A landscape with many valleys, sampled at points; each row gives a point and its height.
From any point a ball rolls to the lowest of the 6 points nearest to it. It stops when none of these is lower. Distance is the straight distance between rows; heights are no part of it.
Roso: [106, 112, 128,  93, 113,  94,  74, 116,  88, 103,  75, 100,  90,  93,  83,
  69, 100,  76, 102,  89,  79,  87, 117, 113,  96,  91, 107,  71, 124,  95,
  87, 127,  92]  h=2.78
Nipo: [107, 104, 107,  82,  96, 124, 109, 103, 102, 117,  82, 101,  96,  93,  94,
  89, 102,  89, 137, 102,  93,  74, 102, 110,  93,  85, 118,  81, 102, 102,
  86, 127, 105]  h=0.27
dorun: [ 94,  83,  75,  81,  73,  97, 107,  96,  98,  97,  94,  93,  96, 107,  93,
  92, 114,  99,  90,  97, 124, 109,  79,  87,  85, 137, 132, 105,  76,  85,
 131, 118, 101]  h=0.24
daf: [ 90, 115, 112,  96, 107, 121, 108, 101, 111, 124,  97,  93, 115,  90, 101,
  97,  79, 106, 129, 112,  94,  86, 106, 120, 100,  67,  86,  94, 107, 120,
  69,  99, 100]  h=1.05
losa: [108, 134, 116, 112, 121,  89,  99, 109, 101, 103, 102,  96,  91,  87, 110,
 103,  74,  98, 106, 114,  83, 101, 130, 117, 104,  65,  69,  99, 106, 116,
  57,  77,  90]  h=3.76
suter: [105, 113, 101, 108, 111, 101, 102, 114,  99,  93,  85,  93, 111, 101,  94,
 101,  90,  96,  99, 110,  97,  93, 104, 107, 101,  98, 112, 107, 107, 110,
  97,  96,  95]  h=1.40
buki: [111, 124, 116, 109, 114,  93,  99, 112,  90,  98,  86,  94,  97,  86,  99,
  88,  84,  82,  86, 107,  81, 100, 123, 115,  95,  83,  91,  93, 117, 101,
  73,  91,  91]  h=3.82
rim: [ 76,  94, 100,  76,  63, 123, 111,  82, 107, 115,  96,  99, 114, 103,  95,
 105, 102, 126, 118, 114, 130,  91,  75,  97, 100,  98, 139, 105,  88,  88,
 125, 125, 110]  h=3.74
fef: [105,  87,  91, 133, 115,  64,  87, 100,  77,  75, 111,  93,  80, 112, 116,
  91, 105, 100,  64,  83,  82, 126, 115,  92, 108, 124,  64, 109,  96,  95,
  85,  62,  93]  h=6.35
fofe: [120, 104, 100,  95,  91, 103, 105, 103,  89,  97,  78, 103, 102, 114,  87,
  89, 106,  95,  92, 101, 103,  97,  95,  91,  92, 120, 119,  98,  98,  91,
 108, 107,  98]  h=1.57
kaz: [107,  97,  93, 110, 105,  67,  90, 109,  80,  79,  99, 103,  92, 110, 102,
  85, 115,  96,  64,  83,  80, 120, 104,  90,  86, 135,  95, 106,  97,  95,
  90,  74,  97]  h=3.77
nole: [117, 143, 123, 110, 127,  90,  90, 112,  86,  93,  99,  95,  93,  79, 107,
  90,  77,  83,  88, 105,  79, 113, 136, 108,  99,  66,  69,  82, 122, 100,
  58,  87,  85]  h=1.02
dod: [ 89, 104,  96, 113, 115, 103, 101,  91, 123, 102, 127, 100, 114,  94, 110,
 123,  88, 104, 114, 107, 101, 100, 106, 104, 111,  82,  77, 111, 102, 117,
 103,  84, 102]  h=1.62
Katem: [ 86,  69,  88, 105,  84, 106, 103,  79, 110,  98, 143,  96, 105, 110, 108,
 132, 105, 112,  86,  91, 123, 117,  80, 103, 100, 102,  81, 115,  80, 104,
 124,  79, 119]  h=2.16
bezo: [116, 106,  97, 115, 112,  65,  86, 112,  71,  74,  93, 100,  96,  98,  94,
  76, 107,  93,  64,  94,  75, 115, 124,  88,  98, 124,  94,  92, 107,  95,
  84,  83,  78]  h=6.29
Biz: [112,  90, 102,  83,  83, 117, 112, 107,  81, 104,  75, 111,  91, 101,  90,
  83, 105,  90, 125, 102, 110,  84,  86,  96,  96,  95, 136,  76,  99,  79,
 124, 137, 102]  h=1.98
ponuv: [ 97,  93,  92, 107, 102,  97, 100,  91, 106,  93, 132, 104, 107, 106, 108,
 125, 103, 111,  94,  94, 111, 112,  91,  94, 108, 100,  77, 116,  97, 103,
 106,  78, 105]  h=1.86
viraz: [ 91, 106,  92, 116, 100, 117, 106,  97, 119, 105, 110, 107, 114,  90, 105,
 117,  98, 104, 116, 111, 110,  99,  97, 107, 109,  81,  90, 110, 104, 119,
 108,  93,  94]  h=1.55
Vimuz: [ 85, 101, 107,  91,  78, 136, 123,  96, 116, 121,  94, 102, 113,  94, 105,
 107, 100, 121, 135, 117, 119,  85,  90, 100, 106,  81, 114,  95,  93, 104,
 112, 115, 100]  h=1.88
Bofor: [101,  97, 103,  91,  82, 127, 114,  97, 107, 106,  86,  96, 105,  99,  99,
 100,  99, 112, 124, 109, 119,  93,  85,  99, 103,  98, 124, 103,  97,  95,
 110, 113, 103]  h=1.77
Sibud: [103,  93,  98,  78,  96, 117,  98, 115,  94, 125,  75, 117,  98,  93,  80,
  77, 106,  80, 142, 104,  92,  70,  96, 111,  90,  79, 124,  64, 107,  86,
 104, 152, 117]  h=1.87
zit: [108, 119, 111, 122, 123,  77,  89, 109,  92,  83, 103, 101,  92,  87, 103,
  97,  85,  84,  76,  97,  82, 105, 132, 104,  94,  93,  80,  97, 105,  96,
  65,  84,  89]  h=6.20
gako: [111, 106,  90, 117, 113,  73,  92, 107,  80,  79, 103, 101,  90, 101,  99,
  93, 101, 103,  68,  94,  86, 115, 119,  94, 104, 133,  90, 108, 102,  98,
  87,  76,  87]  h=0.73
Belol: [ 91, 115,  97, 115, 127,  81,  89, 108, 114,  93, 128,  95,  86,  94, 115,
 121,  80,  95,  95, 107,  91, 106, 121, 117, 118,  79,  57, 109, 105, 116,
  68,  78, 105]  h=3.75
gola: [ 88, 101,  96,  99,  95, 112, 106,  91, 111, 109, 106, 105, 106, 103, 102,
 117, 108, 114, 110, 105, 110, 101,  87,  86, 102,  96, 104, 106,  97, 107,
 116, 101,  96]  h=1.13
Pep: [ 79,  99, 107,  87,  91, 135, 117,  95, 118, 116, 113, 102, 117,  95, 103,
 121, 103, 120, 125, 122, 122,  86, 100, 105, 110,  73, 101, 115, 102, 108,
 108, 106,  96]  h=1.96
lin: [114,  98,  93, 102, 103,  81,  95, 104,  83,  95,  81, 100, 101, 111,  95,
  91, 109,  97,  70,  96,  90, 106,  94,  77,  93, 137, 106, 104,  97,  98,
 102,  91,  96]  h=1.94
mok: [107,  89, 101,  76,  98, 113, 101, 114,  89, 116,  73, 108,  90,  97,  87,
  85, 105,  86, 134, 106, 102,  83,  91, 113,  90,  97, 127,  75, 107,  85,
 106, 139, 105]  h=1.24
gadep: [119, 124, 118, 110, 114,  83,  90, 105,  92,  88,  86,  97,  97,  90,  93,
  84,  98,  82,  77,  99,  82,  96, 130, 106,  91,  99,  98,  91, 113,  95,
  76,  98,  91]  h=4.98
musap: [103, 108,  95,  92,  93, 108, 108,  98, 104, 100,  86, 101, 107, 106, 100,
 101, 103, 102, 106, 106, 112, 102,  84,  87,  97, 107, 111, 105,  97, 104,
 106,  98,  99]  h=1.36
rafi: [ 96, 101,  92,  91,  86, 112, 111,  96, 112, 104,  91,  95, 104, 105,  94,
 103, 107, 113, 111, 104, 120, 102,  77,  84,  96, 102, 119, 105,  87,  94,
 120, 110, 104]  h=1.48
Vip: [104, 103, 107,  87, 107, 116, 108, 103, 100, 119,  86,  97, 110,  92,  96,
  93,  99,  90, 129, 104,  98,  76, 111, 116,  97,  73,  97,  86, 107, 109,
  68, 108, 104]  h=0.74
pazum: [ 67,  84,  86,  85,  78, 119, 110,  75, 113, 117, 133, 107, 117, 113, 109,
 138, 107, 126, 102, 108, 135, 104,  83,  93,  95, 101, 110, 121,  89,  98,
 129, 112, 112]  h=2.34
romel: [ 93, 104,  94, 121, 112,  95,  96, 111, 111,  98, 111, 104, 108,  90, 109,
 119,  86, 107, 105, 110,  97,  98, 109, 105, 110,  87,  74, 113, 105, 112,
  91,  80,  88]  h=1.90
gana: [102,  97, 100,  65,  91, 130, 107, 106, 104, 123,  88, 108, 106,  90, 100,
  88, 102,  89, 156, 110, 105,  66,  98, 113,  98,  84, 128,  71,  95,  98,
  96, 140, 118]  h=1.51
tesi: [104,  72, 100, 116, 104,  82,  98,  80, 115,  87, 147,  85,  93, 116, 125,
 130,  93, 104,  67,  81,  92, 114,  92, 101, 115,  99,  49, 117,  93, 103,
 108,  62, 107]  h=4.13
vudi: [110, 106, 123,  88, 111, 110,  88, 112,  94, 116,  82, 101,  94,  92,  92,
  74,  99,  80, 114,  95,  75,  86, 115, 115,  92,  80, 111,  76, 121,  88,
  86, 126, 106]  h=1.78
zul: [122,  93, 105,  81,  87, 108, 110, 107,  78,  99,  71, 100,  94, 109,  85,
  83, 107,  91, 101,  97, 107,  90,  85,  87,  90, 107, 134,  86, 101,  76,
 125, 126, 102]  h=1.97
Pigob: [105,  85,  92, 132, 117,  72,  93,  99, 102,  80, 128,  96,  91,  98, 118,
 120,  94,  97,  77,  85,  88, 115, 103, 109, 122,  95,  63, 119,  97, 104,
  94,  64,  93]  h=3.98
dol: [112,  89, 104,  71,  72, 114, 110,  97,  89, 105,  79, 102,  92, 110,  93,
  91, 106,  98, 112, 103, 120,  88,  71,  91,  89, 111, 135,  89,  89,  76,
 121, 132, 106]  h=2.46
daral: [114, 125, 123,  95, 117,  95,  82, 107,  96, 110,  81,  93,  96,  85,  91,
  70,  94,  78,  99,  91,  77,  94, 123, 115,  96,  82, 104,  75, 125,  91,
  73, 115, 105]  h=0.99
rilar: [ 92, 109, 102,  99,  99, 120, 115,  98, 125, 113, 104,  99, 113,  92, 105,
 116,  98, 111, 126, 114, 113,  85, 104, 109,  99,  76,  85, 112, 104, 121,
  91,  97,  98]  h=1.28
ziza: [105, 120, 101, 107, 126,  89,  92, 102, 106,  92, 103,  99,  96,  90, 101,
 107,  74,  94,  94, 109,  93, 100, 129, 117, 108,  83,  77, 105, 106, 115,
  70,  80,  97]  h=1.11
gan: [116, 104, 100, 127, 110,  61,  83, 108,  70,  69, 102, 107,  81, 106, 103,
  87, 109,  97,  58,  89,  67, 126, 129,  94,  99, 137,  76, 101, 100,  91,
  81,  64,  88]  h=7.10
dabu: [107,  99, 100,  86,  84, 115, 114,  98,  93, 102,  77,  96,  95, 107,  93,
  92, 102, 100, 115, 111, 108,  96,  74,  95,  94, 107, 130,  91,  94,  90,
 110, 115, 100]  h=2.12
Pegu: [108,  89,  92, 120, 102,  54,  85, 102,  68,  73, 101, 104,  77, 117, 108,
  88, 115, 100,  55,  84,  74, 128, 114,  89,  91, 145,  84, 108, 101,  90,
  88,  67,  96]  h=5.50
gizuz: [113, 129, 132, 106, 119,  95,  75, 107,  89,  91,  81,  91,  88,  83,  94,
  79,  92,  75,  90,  98,  72, 100, 134, 112,  99,  73,  86,  79, 126, 100,
  69,  99,  96]  h=4.80
Rozar: [ 99,  87,  83, 114, 106,  82,  90,  92,  96,  90, 115, 102,  96, 108, 106,
 102, 110, 107,  89,  87,  99, 123,  89,  83,  95, 120,  84, 123,  90, 106,
 105,  82, 106]  h=2.21
Fata: [ 85,  83,  83,  89,  69, 112, 103,  86, 109, 105, 105,  94,  98, 105, 102,
 109, 110, 114,  99,  99, 122, 109,  74,  88,  93, 124, 125, 117,  85,  88,
 123, 117, 109]  h=2.47
mir: [ 79,  97,  96, 101,  90, 121, 108,  96, 120, 108, 125, 112, 115, 102, 112,
 126, 105, 123, 119, 116, 114, 103,  94, 100, 109,  78,  89, 110,  91, 115,
 116,  95, 103]  h=1.41
gavak: [124, 104, 112,  92, 106, 101,  96, 108,  89,  99,  72,  97,  96,  99,  89,
  80, 103,  83,  96,  86,  87,  86, 108, 104,  96, 109, 119,  87, 111,  84,
 108, 121,  94]  h=1.61
rekil: [102,  85,  79,  99,  86,  86, 108,  93,  97,  90, 100,  98,  96, 107,  98,
  96, 124, 105,  91,  95, 116, 115,  82,  84,  92, 141, 115, 111,  84,  94,
 123, 101, 100]  h=1.70
putis: [ 87,  92, 106,  73,  70, 128, 113,  97, 100, 111,  86, 100, 108,  98,  99,
  88,  99, 115, 141, 111, 122,  90,  75, 103, 101,  93, 140,  91,  89,  83,
 116, 132, 115]  h=2.95
lok: [ 66,  73,  79,  82,  68, 112, 110,  73, 108, 115, 113, 109, 112, 107,  93,
 125, 110, 126, 110, 105, 143, 104,  70,  96,  90, 123, 134, 122,  84,  91,
 138, 122, 114]  h=3.63
fad: [101, 102,  89, 102, 100,  95, 101, 101,  96,  99,  94, 103, 101, 107,  98,
 103, 104, 104,  96, 103, 102, 109,  88,  86,  99, 108, 108, 111,  93, 105,
 106,  92,  98]  h=1.45
lizit: [102,  88,  83, 102,  99,  72,  96,  95,  91,  94,  91, 107,  90, 109,  92,
  88, 118,  99,  70,  80,  95, 120,  91,  88,  84, 151,  99, 116,  91,  96,
 108,  83, 104]  h=1.84
Sak: [ 90,  79,  91, 105,  96,  93, 102,  87, 109,  94, 134,  91, 104, 107, 104,
 117, 111, 108,  87,  85, 114, 120,  88,  92, 100, 107,  80, 120,  89, 103,
 112,  76, 109]  h=1.34
zalos: [115, 124, 115, 106, 117,  85,  82, 111,  86,  95,  77,  93,  91,  90,  89,
  72, 109,  73,  80,  86,  69, 105, 126, 102,  96,  94, 100,  77, 117,  92,
  84, 109,  96]  h=4.36
lef: [103, 105,  97, 113, 107, 101, 100, 107, 102,  92, 100, 103, 104,  99, 102,
 110,  90, 102,  92,  99,  97,  99, 101, 103, 101, 106,  96, 111, 105, 109,
  95,  92,  90]  h=1.47
lamu: [106,  79, 106, 121, 106,  89,  95,  88, 111,  87, 148,  90, 102, 119, 123,
 128,  88, 104,  71,  86,  94, 106,  93, 112, 129,  81,  49, 117,  92, 105,
  88,  63, 113]  h=3.45
Defip: [ 97, 127, 111, 107, 125,  99,  95, 108, 116, 114, 118,  96,  96,  89, 112,
 110,  71, 105, 106, 114,  95, 100, 126, 120, 118,  57,  61, 101, 113, 127,
  60,  78,  97]  h=3.14
Vuv: [ 98, 100,  97, 104, 104, 111, 103, 104, 105,  99,  93,  99, 112, 101, 100,
 108,  96, 105, 107, 110, 109, 100,  92,  97,  98, 101, 106, 108,  98, 106,
 102,  98, 101]  h=1.20
rov: [ 82,  85, 109,  69,  88, 147, 114,  95, 114, 133, 106, 101, 117,  79, 101,
  88,  99, 106, 150, 119, 116,  77,  96, 116, 105,  71, 116,  85,  85, 108,
  95, 127, 102]  h=3.73
mer: [104, 123, 109, 104, 115, 100, 105, 107,  99, 101,  94,  96,  94,  89, 101,
  95,  78,  89, 104, 105,  89,  91, 121, 114, 103,  77,  89,  94, 116, 113,
  64,  93,  97]  h=3.06
zoram: [ 92, 105, 108,  85,  98, 131, 125, 100, 119, 121, 100,  93, 111,  95, 101,
 104,  99, 111, 134, 113, 108,  79, 101, 119,  99,  76, 107,  98,  97, 112,
  85, 110,  97]  h=1.21
kuzo: [ 96,  97, 100,  80,  88, 124, 116, 101, 104, 107,  86,  99, 100, 100,  94,
  92, 104, 106, 127, 110, 108,  81,  81,  98, 102,  98, 130,  93,  92,  87,
 115, 125, 106]  h=2.00
kunur: [ 99,  99,  94, 114, 107,  92,  95, 105, 101,  97, 115, 105, 104, 106, 102,
 106,  92, 106,  96, 101,  99, 110,  93,  94, 102, 104,  83, 114, 103, 112,
 113,  83, 101]  h=1.95
pufu: [105, 106,  95, 118, 117,  91,  95, 104,  97,  92, 104,  99, 101, 102, 103,
 104,  86,  96,  93, 100,  90, 104, 110,  98, 110, 102,  94, 109, 107, 103,
  92,  84,  92]  h=1.91
nis: [ 91, 110, 107,  98, 111, 111, 111, 103, 111, 109, 100,  93, 108,  93, 104,
 110,  89, 107, 123, 103, 102,  88, 107, 115, 100,  75,  91,  98, 109, 117,
  85, 101,  99]  h=1.03
tupep: [ 90, 104, 102, 113, 120, 103,  94, 104, 131, 108, 133, 103, 107,  93, 122,
 127,  84, 106, 107, 104,  94,  86, 124, 114, 114,  66,  68, 115, 108, 130,
  84,  84, 105]  h=2.43
Zat: [ 74,  85,  84,  80,  64, 107, 103,  89, 107, 101,  95,  98,  98, 101,  90,
 102, 110, 115,  98, 105, 134,  94,  68,  88,  88, 122, 147, 103,  77,  90,
 133, 127, 109]  h=3.20
loru: [ 94, 103, 104,  87,  97, 132, 112, 101, 108, 113,  93, 101, 103,  92,  96,
  99, 100, 101, 136, 109, 104,  79,  95, 114, 102,  85, 113,  93, 103, 103,
  95, 112, 102]  h=0.84
povi: [117, 111, 110, 110, 114, 103, 101, 106,  98,  94,  83,  98,  99,  96,  88,
  99,  97,  89,  98,  98,  89,  96, 113, 105,  98,  93, 113,  95, 110, 101,
  91, 104,  94]  h=1.60
lelu: [103,  87,  77, 105,  93,  86, 100,  94,  92,  92,  99, 101,  93, 113, 100,
  95, 113, 107,  83,  90, 104, 120,  81,  79,  84, 140, 108, 108,  95, 107,
 111,  86, 102]  h=0.78
Bipe: [ 98, 115,  97, 109, 111,  94, 101, 106, 107, 101, 100,  97, 101,  96,  99,
 113,  86,  96,  97, 105, 103,  91, 107,  99, 101,  91,  91, 107, 105, 112,
  91,  83,  95]  h=1.72
tikat: [117, 101, 120,  94, 111,  95,  79, 118,  92, 114,  70, 109,  84,  98,  76,
  69, 117,  71, 119,  91,  85,  89, 103, 104,  94,  94, 117,  68, 114,  88,
  99, 148, 105]  h=2.65
rekof: [117, 106,  99, 104,  97,  77,  90, 115,  75,  85,  84,  99,  98, 103,  91,
  80, 110,  95,  59,  90,  81, 108, 109,  86,  97, 132, 105,  93, 100,  86,
  94,  83,  89]  h=3.12
rozav: [105, 113,  96, 119, 122,  81,  92, 107,  96,  85, 107,  98,  96,  93, 102,
 115,  85,  94,  88,  96,  96, 108, 117, 107, 109, 101,  76, 106, 104, 108,
  85,  80,  91]  h=3.04
nev: [102, 108,  93, 116, 112,  87,  96, 108,  96,  90,  98, 109, 105, 101, 102,
  97,  95, 101,  86,  95,  99, 109,  99,  95, 106, 109,  96, 113, 100, 102,
  92,  86,  94]  h=1.89
tup: [121, 117, 105, 111, 113,  83,  84, 109,  82,  79,  75,  95, 102,  97,  89,
  77, 104,  84,  65,  94,  75, 102, 119,  98,  96, 114, 101,  94, 110,  90,
  92,  95,  86]  h=4.06
girun: [102,  83, 106, 116, 108,  94, 103,  89, 116,  86, 149, 100, 103, 106, 119,
 138,  87, 106,  87,  90,  97, 110,  96, 109, 134,  80,  56, 120,  96, 108,
 101,  68, 108]  h=3.17
Rofid: [ 88,  90,  85,  99,  90, 104, 105,  91, 109, 102, 115, 105, 107, 111, 100,
 109, 104, 112, 105, 103, 115, 112,  83,  84,  94, 105, 106, 108,  92,  97,
 116,  98, 107]  h=0.79
Fila: [ 85,  90,  97,  69,  76, 135, 114,  97, 104, 120,  85, 108, 109,  92,  96,
  97, 102, 103, 157, 113, 115,  78,  90, 111, 107,  88, 137,  82,  89,  92,
 107, 132, 108]  h=2.67
supiv: [ 62,  85,  92,  74,  75, 131, 112,  70, 120, 125, 120, 116, 116, 103, 105,
 127, 100, 136, 113, 115, 138,  94,  79,  99,  98,  97, 120, 118,  87,  98,
 132, 125, 110]  h=3.53
dofe: [108, 137, 120,  98, 121,  99,  91, 111,  88, 105,  85,  94,  99,  94,  95,
  94,  85,  88,  97, 100,  79, 100, 131, 115, 100,  76,  91,  86, 122, 100,
  59,  96,  99]  h=3.35
birol: [ 87, 103, 101, 101,  88, 122, 114,  94, 116, 107, 101, 104, 114, 107, 104,
 111, 100, 117, 116, 112, 121, 101,  94,  88, 106,  97, 103, 108,  94, 110,
 122, 100, 101]  h=0.72
bevip: [ 96,  93,  97, 119, 110,  95,  92,  99, 119, 103, 134, 103, 108,  99, 117,
 129,  94, 109, 101,  96,  98, 103, 100, 102, 116,  80,  68, 115, 103, 115,
 102,  74, 102]  h=0.70
Bibu: [102,  86,  87, 124, 111,  73,  89,  93,  95,  86, 120,  94,  85, 101, 116,
 105, 102, 110,  75,  82,  88, 121, 101,  89, 112, 114,  73, 110,  96, 107,
  96,  69,  97]  h=4.11
suze: [ 63,  87, 107,  80,  76, 135, 119,  76, 117, 127, 109, 108, 120, 103, 109,
 109, 100, 138, 125, 119, 131,  93,  83, 105, 115,  81, 121, 107,  95,  97,
 118, 120, 111]  h=4.09
besam: [115, 140, 121, 114, 124,  86,  82, 113,  92,  86,  88,  86,  91,  83, 100,
  85,  88,  76,  74,  99,  68, 115, 138, 108,  96,  84,  79,  82, 120, 102,
  54,  82,  85]  h=7.42
feg: [101,  82,  89,  74,  69,  89, 109,  96,  82,  96,  78, 102,  89, 113,  89,
  76, 117,  97,  99,  88, 124,  90,  75,  90,  74, 137, 150,  82,  91,  69,
 137, 139, 102]  h=2.55
dag: [115, 104, 113,  93, 102, 112, 104, 107,  93, 100,  75, 101,  99, 103,  87,
  89,  97,  83, 111,  99,  92,  80, 102, 111,  95,  93, 114,  78, 113,  88,
 104, 121, 105]  h=1.26
giniv: [122, 105, 107, 101, 110,  83,  95, 107,  81,  90,  79,  94, 105, 106,  94,
  74, 109,  85,  73,  92,  80, 102, 106,  89,  95, 117, 115,  89, 102,  85,
 103, 102,  86]  h=2.27
zuge: [ 91,  83,  82, 100,  80,  99, 100,  85, 108,  97, 113, 100, 103, 107, 100,
 106, 114, 101,  92,  91, 113, 116,  84,  82,  87, 124, 108, 113,  88, 103,
 130, 100, 101]  h=1.75
gibi: [ 96,  78,  96, 123, 108,  80,  97,  91, 104,  90, 141,  98,  91, 113, 117,
 116, 100, 103,  75,  84,  92, 114,  93,  95, 121,  97,  67, 122,  97, 108,
 106,  69, 106]  h=3.28
mik: [100,  75,  92, 119, 106,  83,  95,  91, 101,  91, 140, 102,  99, 113, 118,
 113, 101, 110,  80,  81, 104, 116,  94,  90, 109, 114,  72, 117,  97, 109,
 113,  75, 107]  h=0.59
gatud: [ 98, 101,  92, 121, 119,  82,  86, 100, 113,  89, 126,  98,  96,  95, 114,
 119,  90, 100,  96, 100,  87, 110, 107, 108, 122,  87,  61, 108,  99, 112,
  95,  72,  98]  h=2.48
sav: [ 90, 113, 107, 105, 113, 105,  97, 102, 119, 120, 113,  98, 103,  87, 114,
 111,  77, 111, 110, 114,  95,  94, 114, 116, 107,  60,  70,  98, 108, 128,
  80,  96,  99]  h=1.85
koni: [109, 124, 112, 120, 115,  77,  88, 103,  90,  83,  91,  93,  92,  83,  94,
  88,  96,  78,  71,  96,  75, 110, 137, 101,  92,  97,  85,  93, 116,  99,
  75,  87,  86]  h=6.69
bil: [106, 110,  94, 124, 121,  69,  81, 105,  86,  74, 104,  99,  92,  92, 104,
 106,  93,  89,  70,  92,  82, 120, 129, 107, 110, 119,  70, 107, 103, 101,
  81,  73,  82]  h=6.10
zot: [115, 101, 106,  92, 102,  89, 100, 108,  82,  95,  71, 103, 104, 107,  84,
  81, 107,  86,  88,  96,  90,  94,  94,  90,  97, 115, 120,  93, 109,  89,
 116, 107,  90]  h=1.83
beg: [ 81,  86,  85, 101,  84, 107, 100,  80, 110,  97, 133, 101, 107, 106,  99,
 130, 114, 116,  92,  93, 126, 118,  83,  90,  97, 111,  94, 115,  83, 106,
 127, 100, 118]  h=2.22
Dunum: [ 94,  92,  90,  81,  76, 111, 109,  92, 103, 105,  87,  98,  94, 105,  97,
  94, 105, 106, 110, 104, 122,  99,  72,  81,  85, 116, 129, 108,  82,  88,
 120, 121, 103]  h=2.17
gif: [103,  90,  95,  90,  81,  87, 100,  97,  92,  99,  79,  98,  96, 112,  91,
  84, 116,  96,  83,  91, 111, 100,  83,  84,  78, 134, 125,  95,  85,  92,
 115, 114,  98]  h=1.71
tima: [ 82, 109, 107,  94, 111, 125, 113, 102, 127, 127, 112, 100, 113,  90, 113,
 104,  82, 109, 128, 119, 106,  81, 108, 112, 106,  56,  78,  97,  99, 128,
  75,  97,  97]  h=1.54
Dosam: [104,  86,  93, 112, 107,  75,  90, 101,  83,  81, 105,  96,  89, 113, 103,
  94, 107,  99,  75,  88,  89, 120,  98,  90, 103, 128,  89, 113,  96, 103,
  97,  73,  98]  h=3.59
Gelu: [ 85,  91,  93,  98,  81, 126, 103,  81, 116, 111, 136, 110, 108, 103, 108,
 134, 103, 120, 108,  97, 125, 105,  87,  94, 103,  94,  93, 113,  93, 106,
 124,  93, 111]  h=1.82
bupe: [112, 128, 117, 114, 119,  72,  81, 109,  85,  75,  88,  90,  89,  91,  90,
  72, 103,  74,  68,  91,  63, 109, 143, 102,  89, 101,  84,  84, 121,  90,
  71,  89,  84]  h=7.77
Mubi: [112,  98, 106,  82, 101, 119, 101, 101,  92, 112,  77, 109, 100,  93,  89,
  85, 104,  83, 130, 104,  90,  76,  93, 117,  92,  94, 119,  70, 107,  86,
 101, 131, 111]  h=0.85
Lik: [118,  88,  90,  91,  90,  79, 104, 101,  89,  95,  76, 102,  94, 117,  89,
  78, 122,  92,  70,  97, 102, 108,  92,  81,  76, 148, 119, 104,  90,  87,
 116, 107,  97]  h=1.76
mon: [ 77,  98, 104,  89,  75, 130, 111,  92, 108, 113, 103,  98, 112,  98, 100,
 107, 106, 126, 125, 119, 123, 103,  85,  91, 106,  93, 121, 103,  97, 100,
 112, 121, 103]  h=2.13
Rideb: [ 97,  72,  94, 123, 108,  65,  84,  92, 100,  81, 133,  86,  87, 107, 119,
 104, 102, 102,  67,  74,  87, 124,  95,  96, 112, 112,  67, 127,  95, 109,
  99,  68, 100]  h=5.01
mig: [111,  88, 100,  86,  93, 108,  92, 119,  87, 109,  65, 119,  84,  96,  76,
  70, 115,  80, 128,  98,  88,  82,  85, 107,  91, 100, 130,  57, 109,  81,
 126, 145, 104]  h=2.50
zogu: [105,  92,  93,  69,  71,  93, 111,  95,  96,  98,  80,  98,  89, 109,  90,
  83, 110,  96,  95,  98, 116,  97,  69,  83,  82, 133, 140,  92,  85,  79,
 129, 129, 103]  h=1.93
vitud: [117,  97, 112,  93, 104, 100, 100, 111,  87,  97,  67, 101,  95,  99,  82,
  81, 109,  84, 104,  91,  84,  81, 105, 103,  92,  99, 124,  70, 117,  81,
 109, 126,  99]  h=1.67
dus: [ 71,  94, 104,  82,  83, 138, 125,  92, 121, 126, 108, 103, 120,  87, 100,
 109,  97, 119, 144, 123, 123,  82,  98, 111, 108,  71, 110,  95,  90, 111,
 101, 113, 104]  h=2.87
Sov: [ 97, 100,  99, 117, 122,  88,  90,  96, 117,  89, 144,  96, 100, 105, 114,
 134,  86, 102,  93,  95,  93, 103, 112, 114, 128,  81,  57, 121,  98, 116,
  97,  73,  99]  h=2.35
muz: [ 98,  94, 102,  81,  81, 131, 114, 105,  98, 110,  80, 101, 101,  90,  97,
  89, 101,  92, 142, 109, 109,  76,  89, 106, 103,  94, 129,  83,  95,  91,
 108, 133, 102]  h=1.35
mot: [116,  99, 100,  95,  98,  79,  99, 101,  78,  94,  81, 103,  94, 112,  94,
  82, 118,  92,  74,  85,  85, 102,  97,  83,  86, 138, 113,  95, 100,  84,
 109, 105,  93]  h=1.99
kese: [106,  93,  90,  96,  97,  90, 101, 100,  92,  95,  90,  98,  93, 108,  90,
  92, 110,  96,  86,  90, 100, 111,  89,  79,  86, 132, 112, 104,  87,  98,
 112, 101, 104]  h=1.46
doger: [ 87,  97,  91, 111, 103, 106,  98, 102, 121, 100, 125, 111, 107, 108, 109,
 130,  94, 117,  98, 108, 111, 109, 101, 102, 110,  88,  77, 114, 100, 110,
 111,  89, 106]  h=1.63

Call two points neighbours if one is among the 6 nearest of the other. Go from one point of each pair to the other, from neighbour to neighbour, staying as low as possible. Name the highest point that can't be avoided.
bevip and dorun -> rekil
nole and Nipo -> dofe
ziza and gako -> rekof
daral and bevip -> vudi
lelu and mik -> ponuv
birol and ziza -> Bipe
Nipo and bevip -> dod
birol and Nipo -> viraz
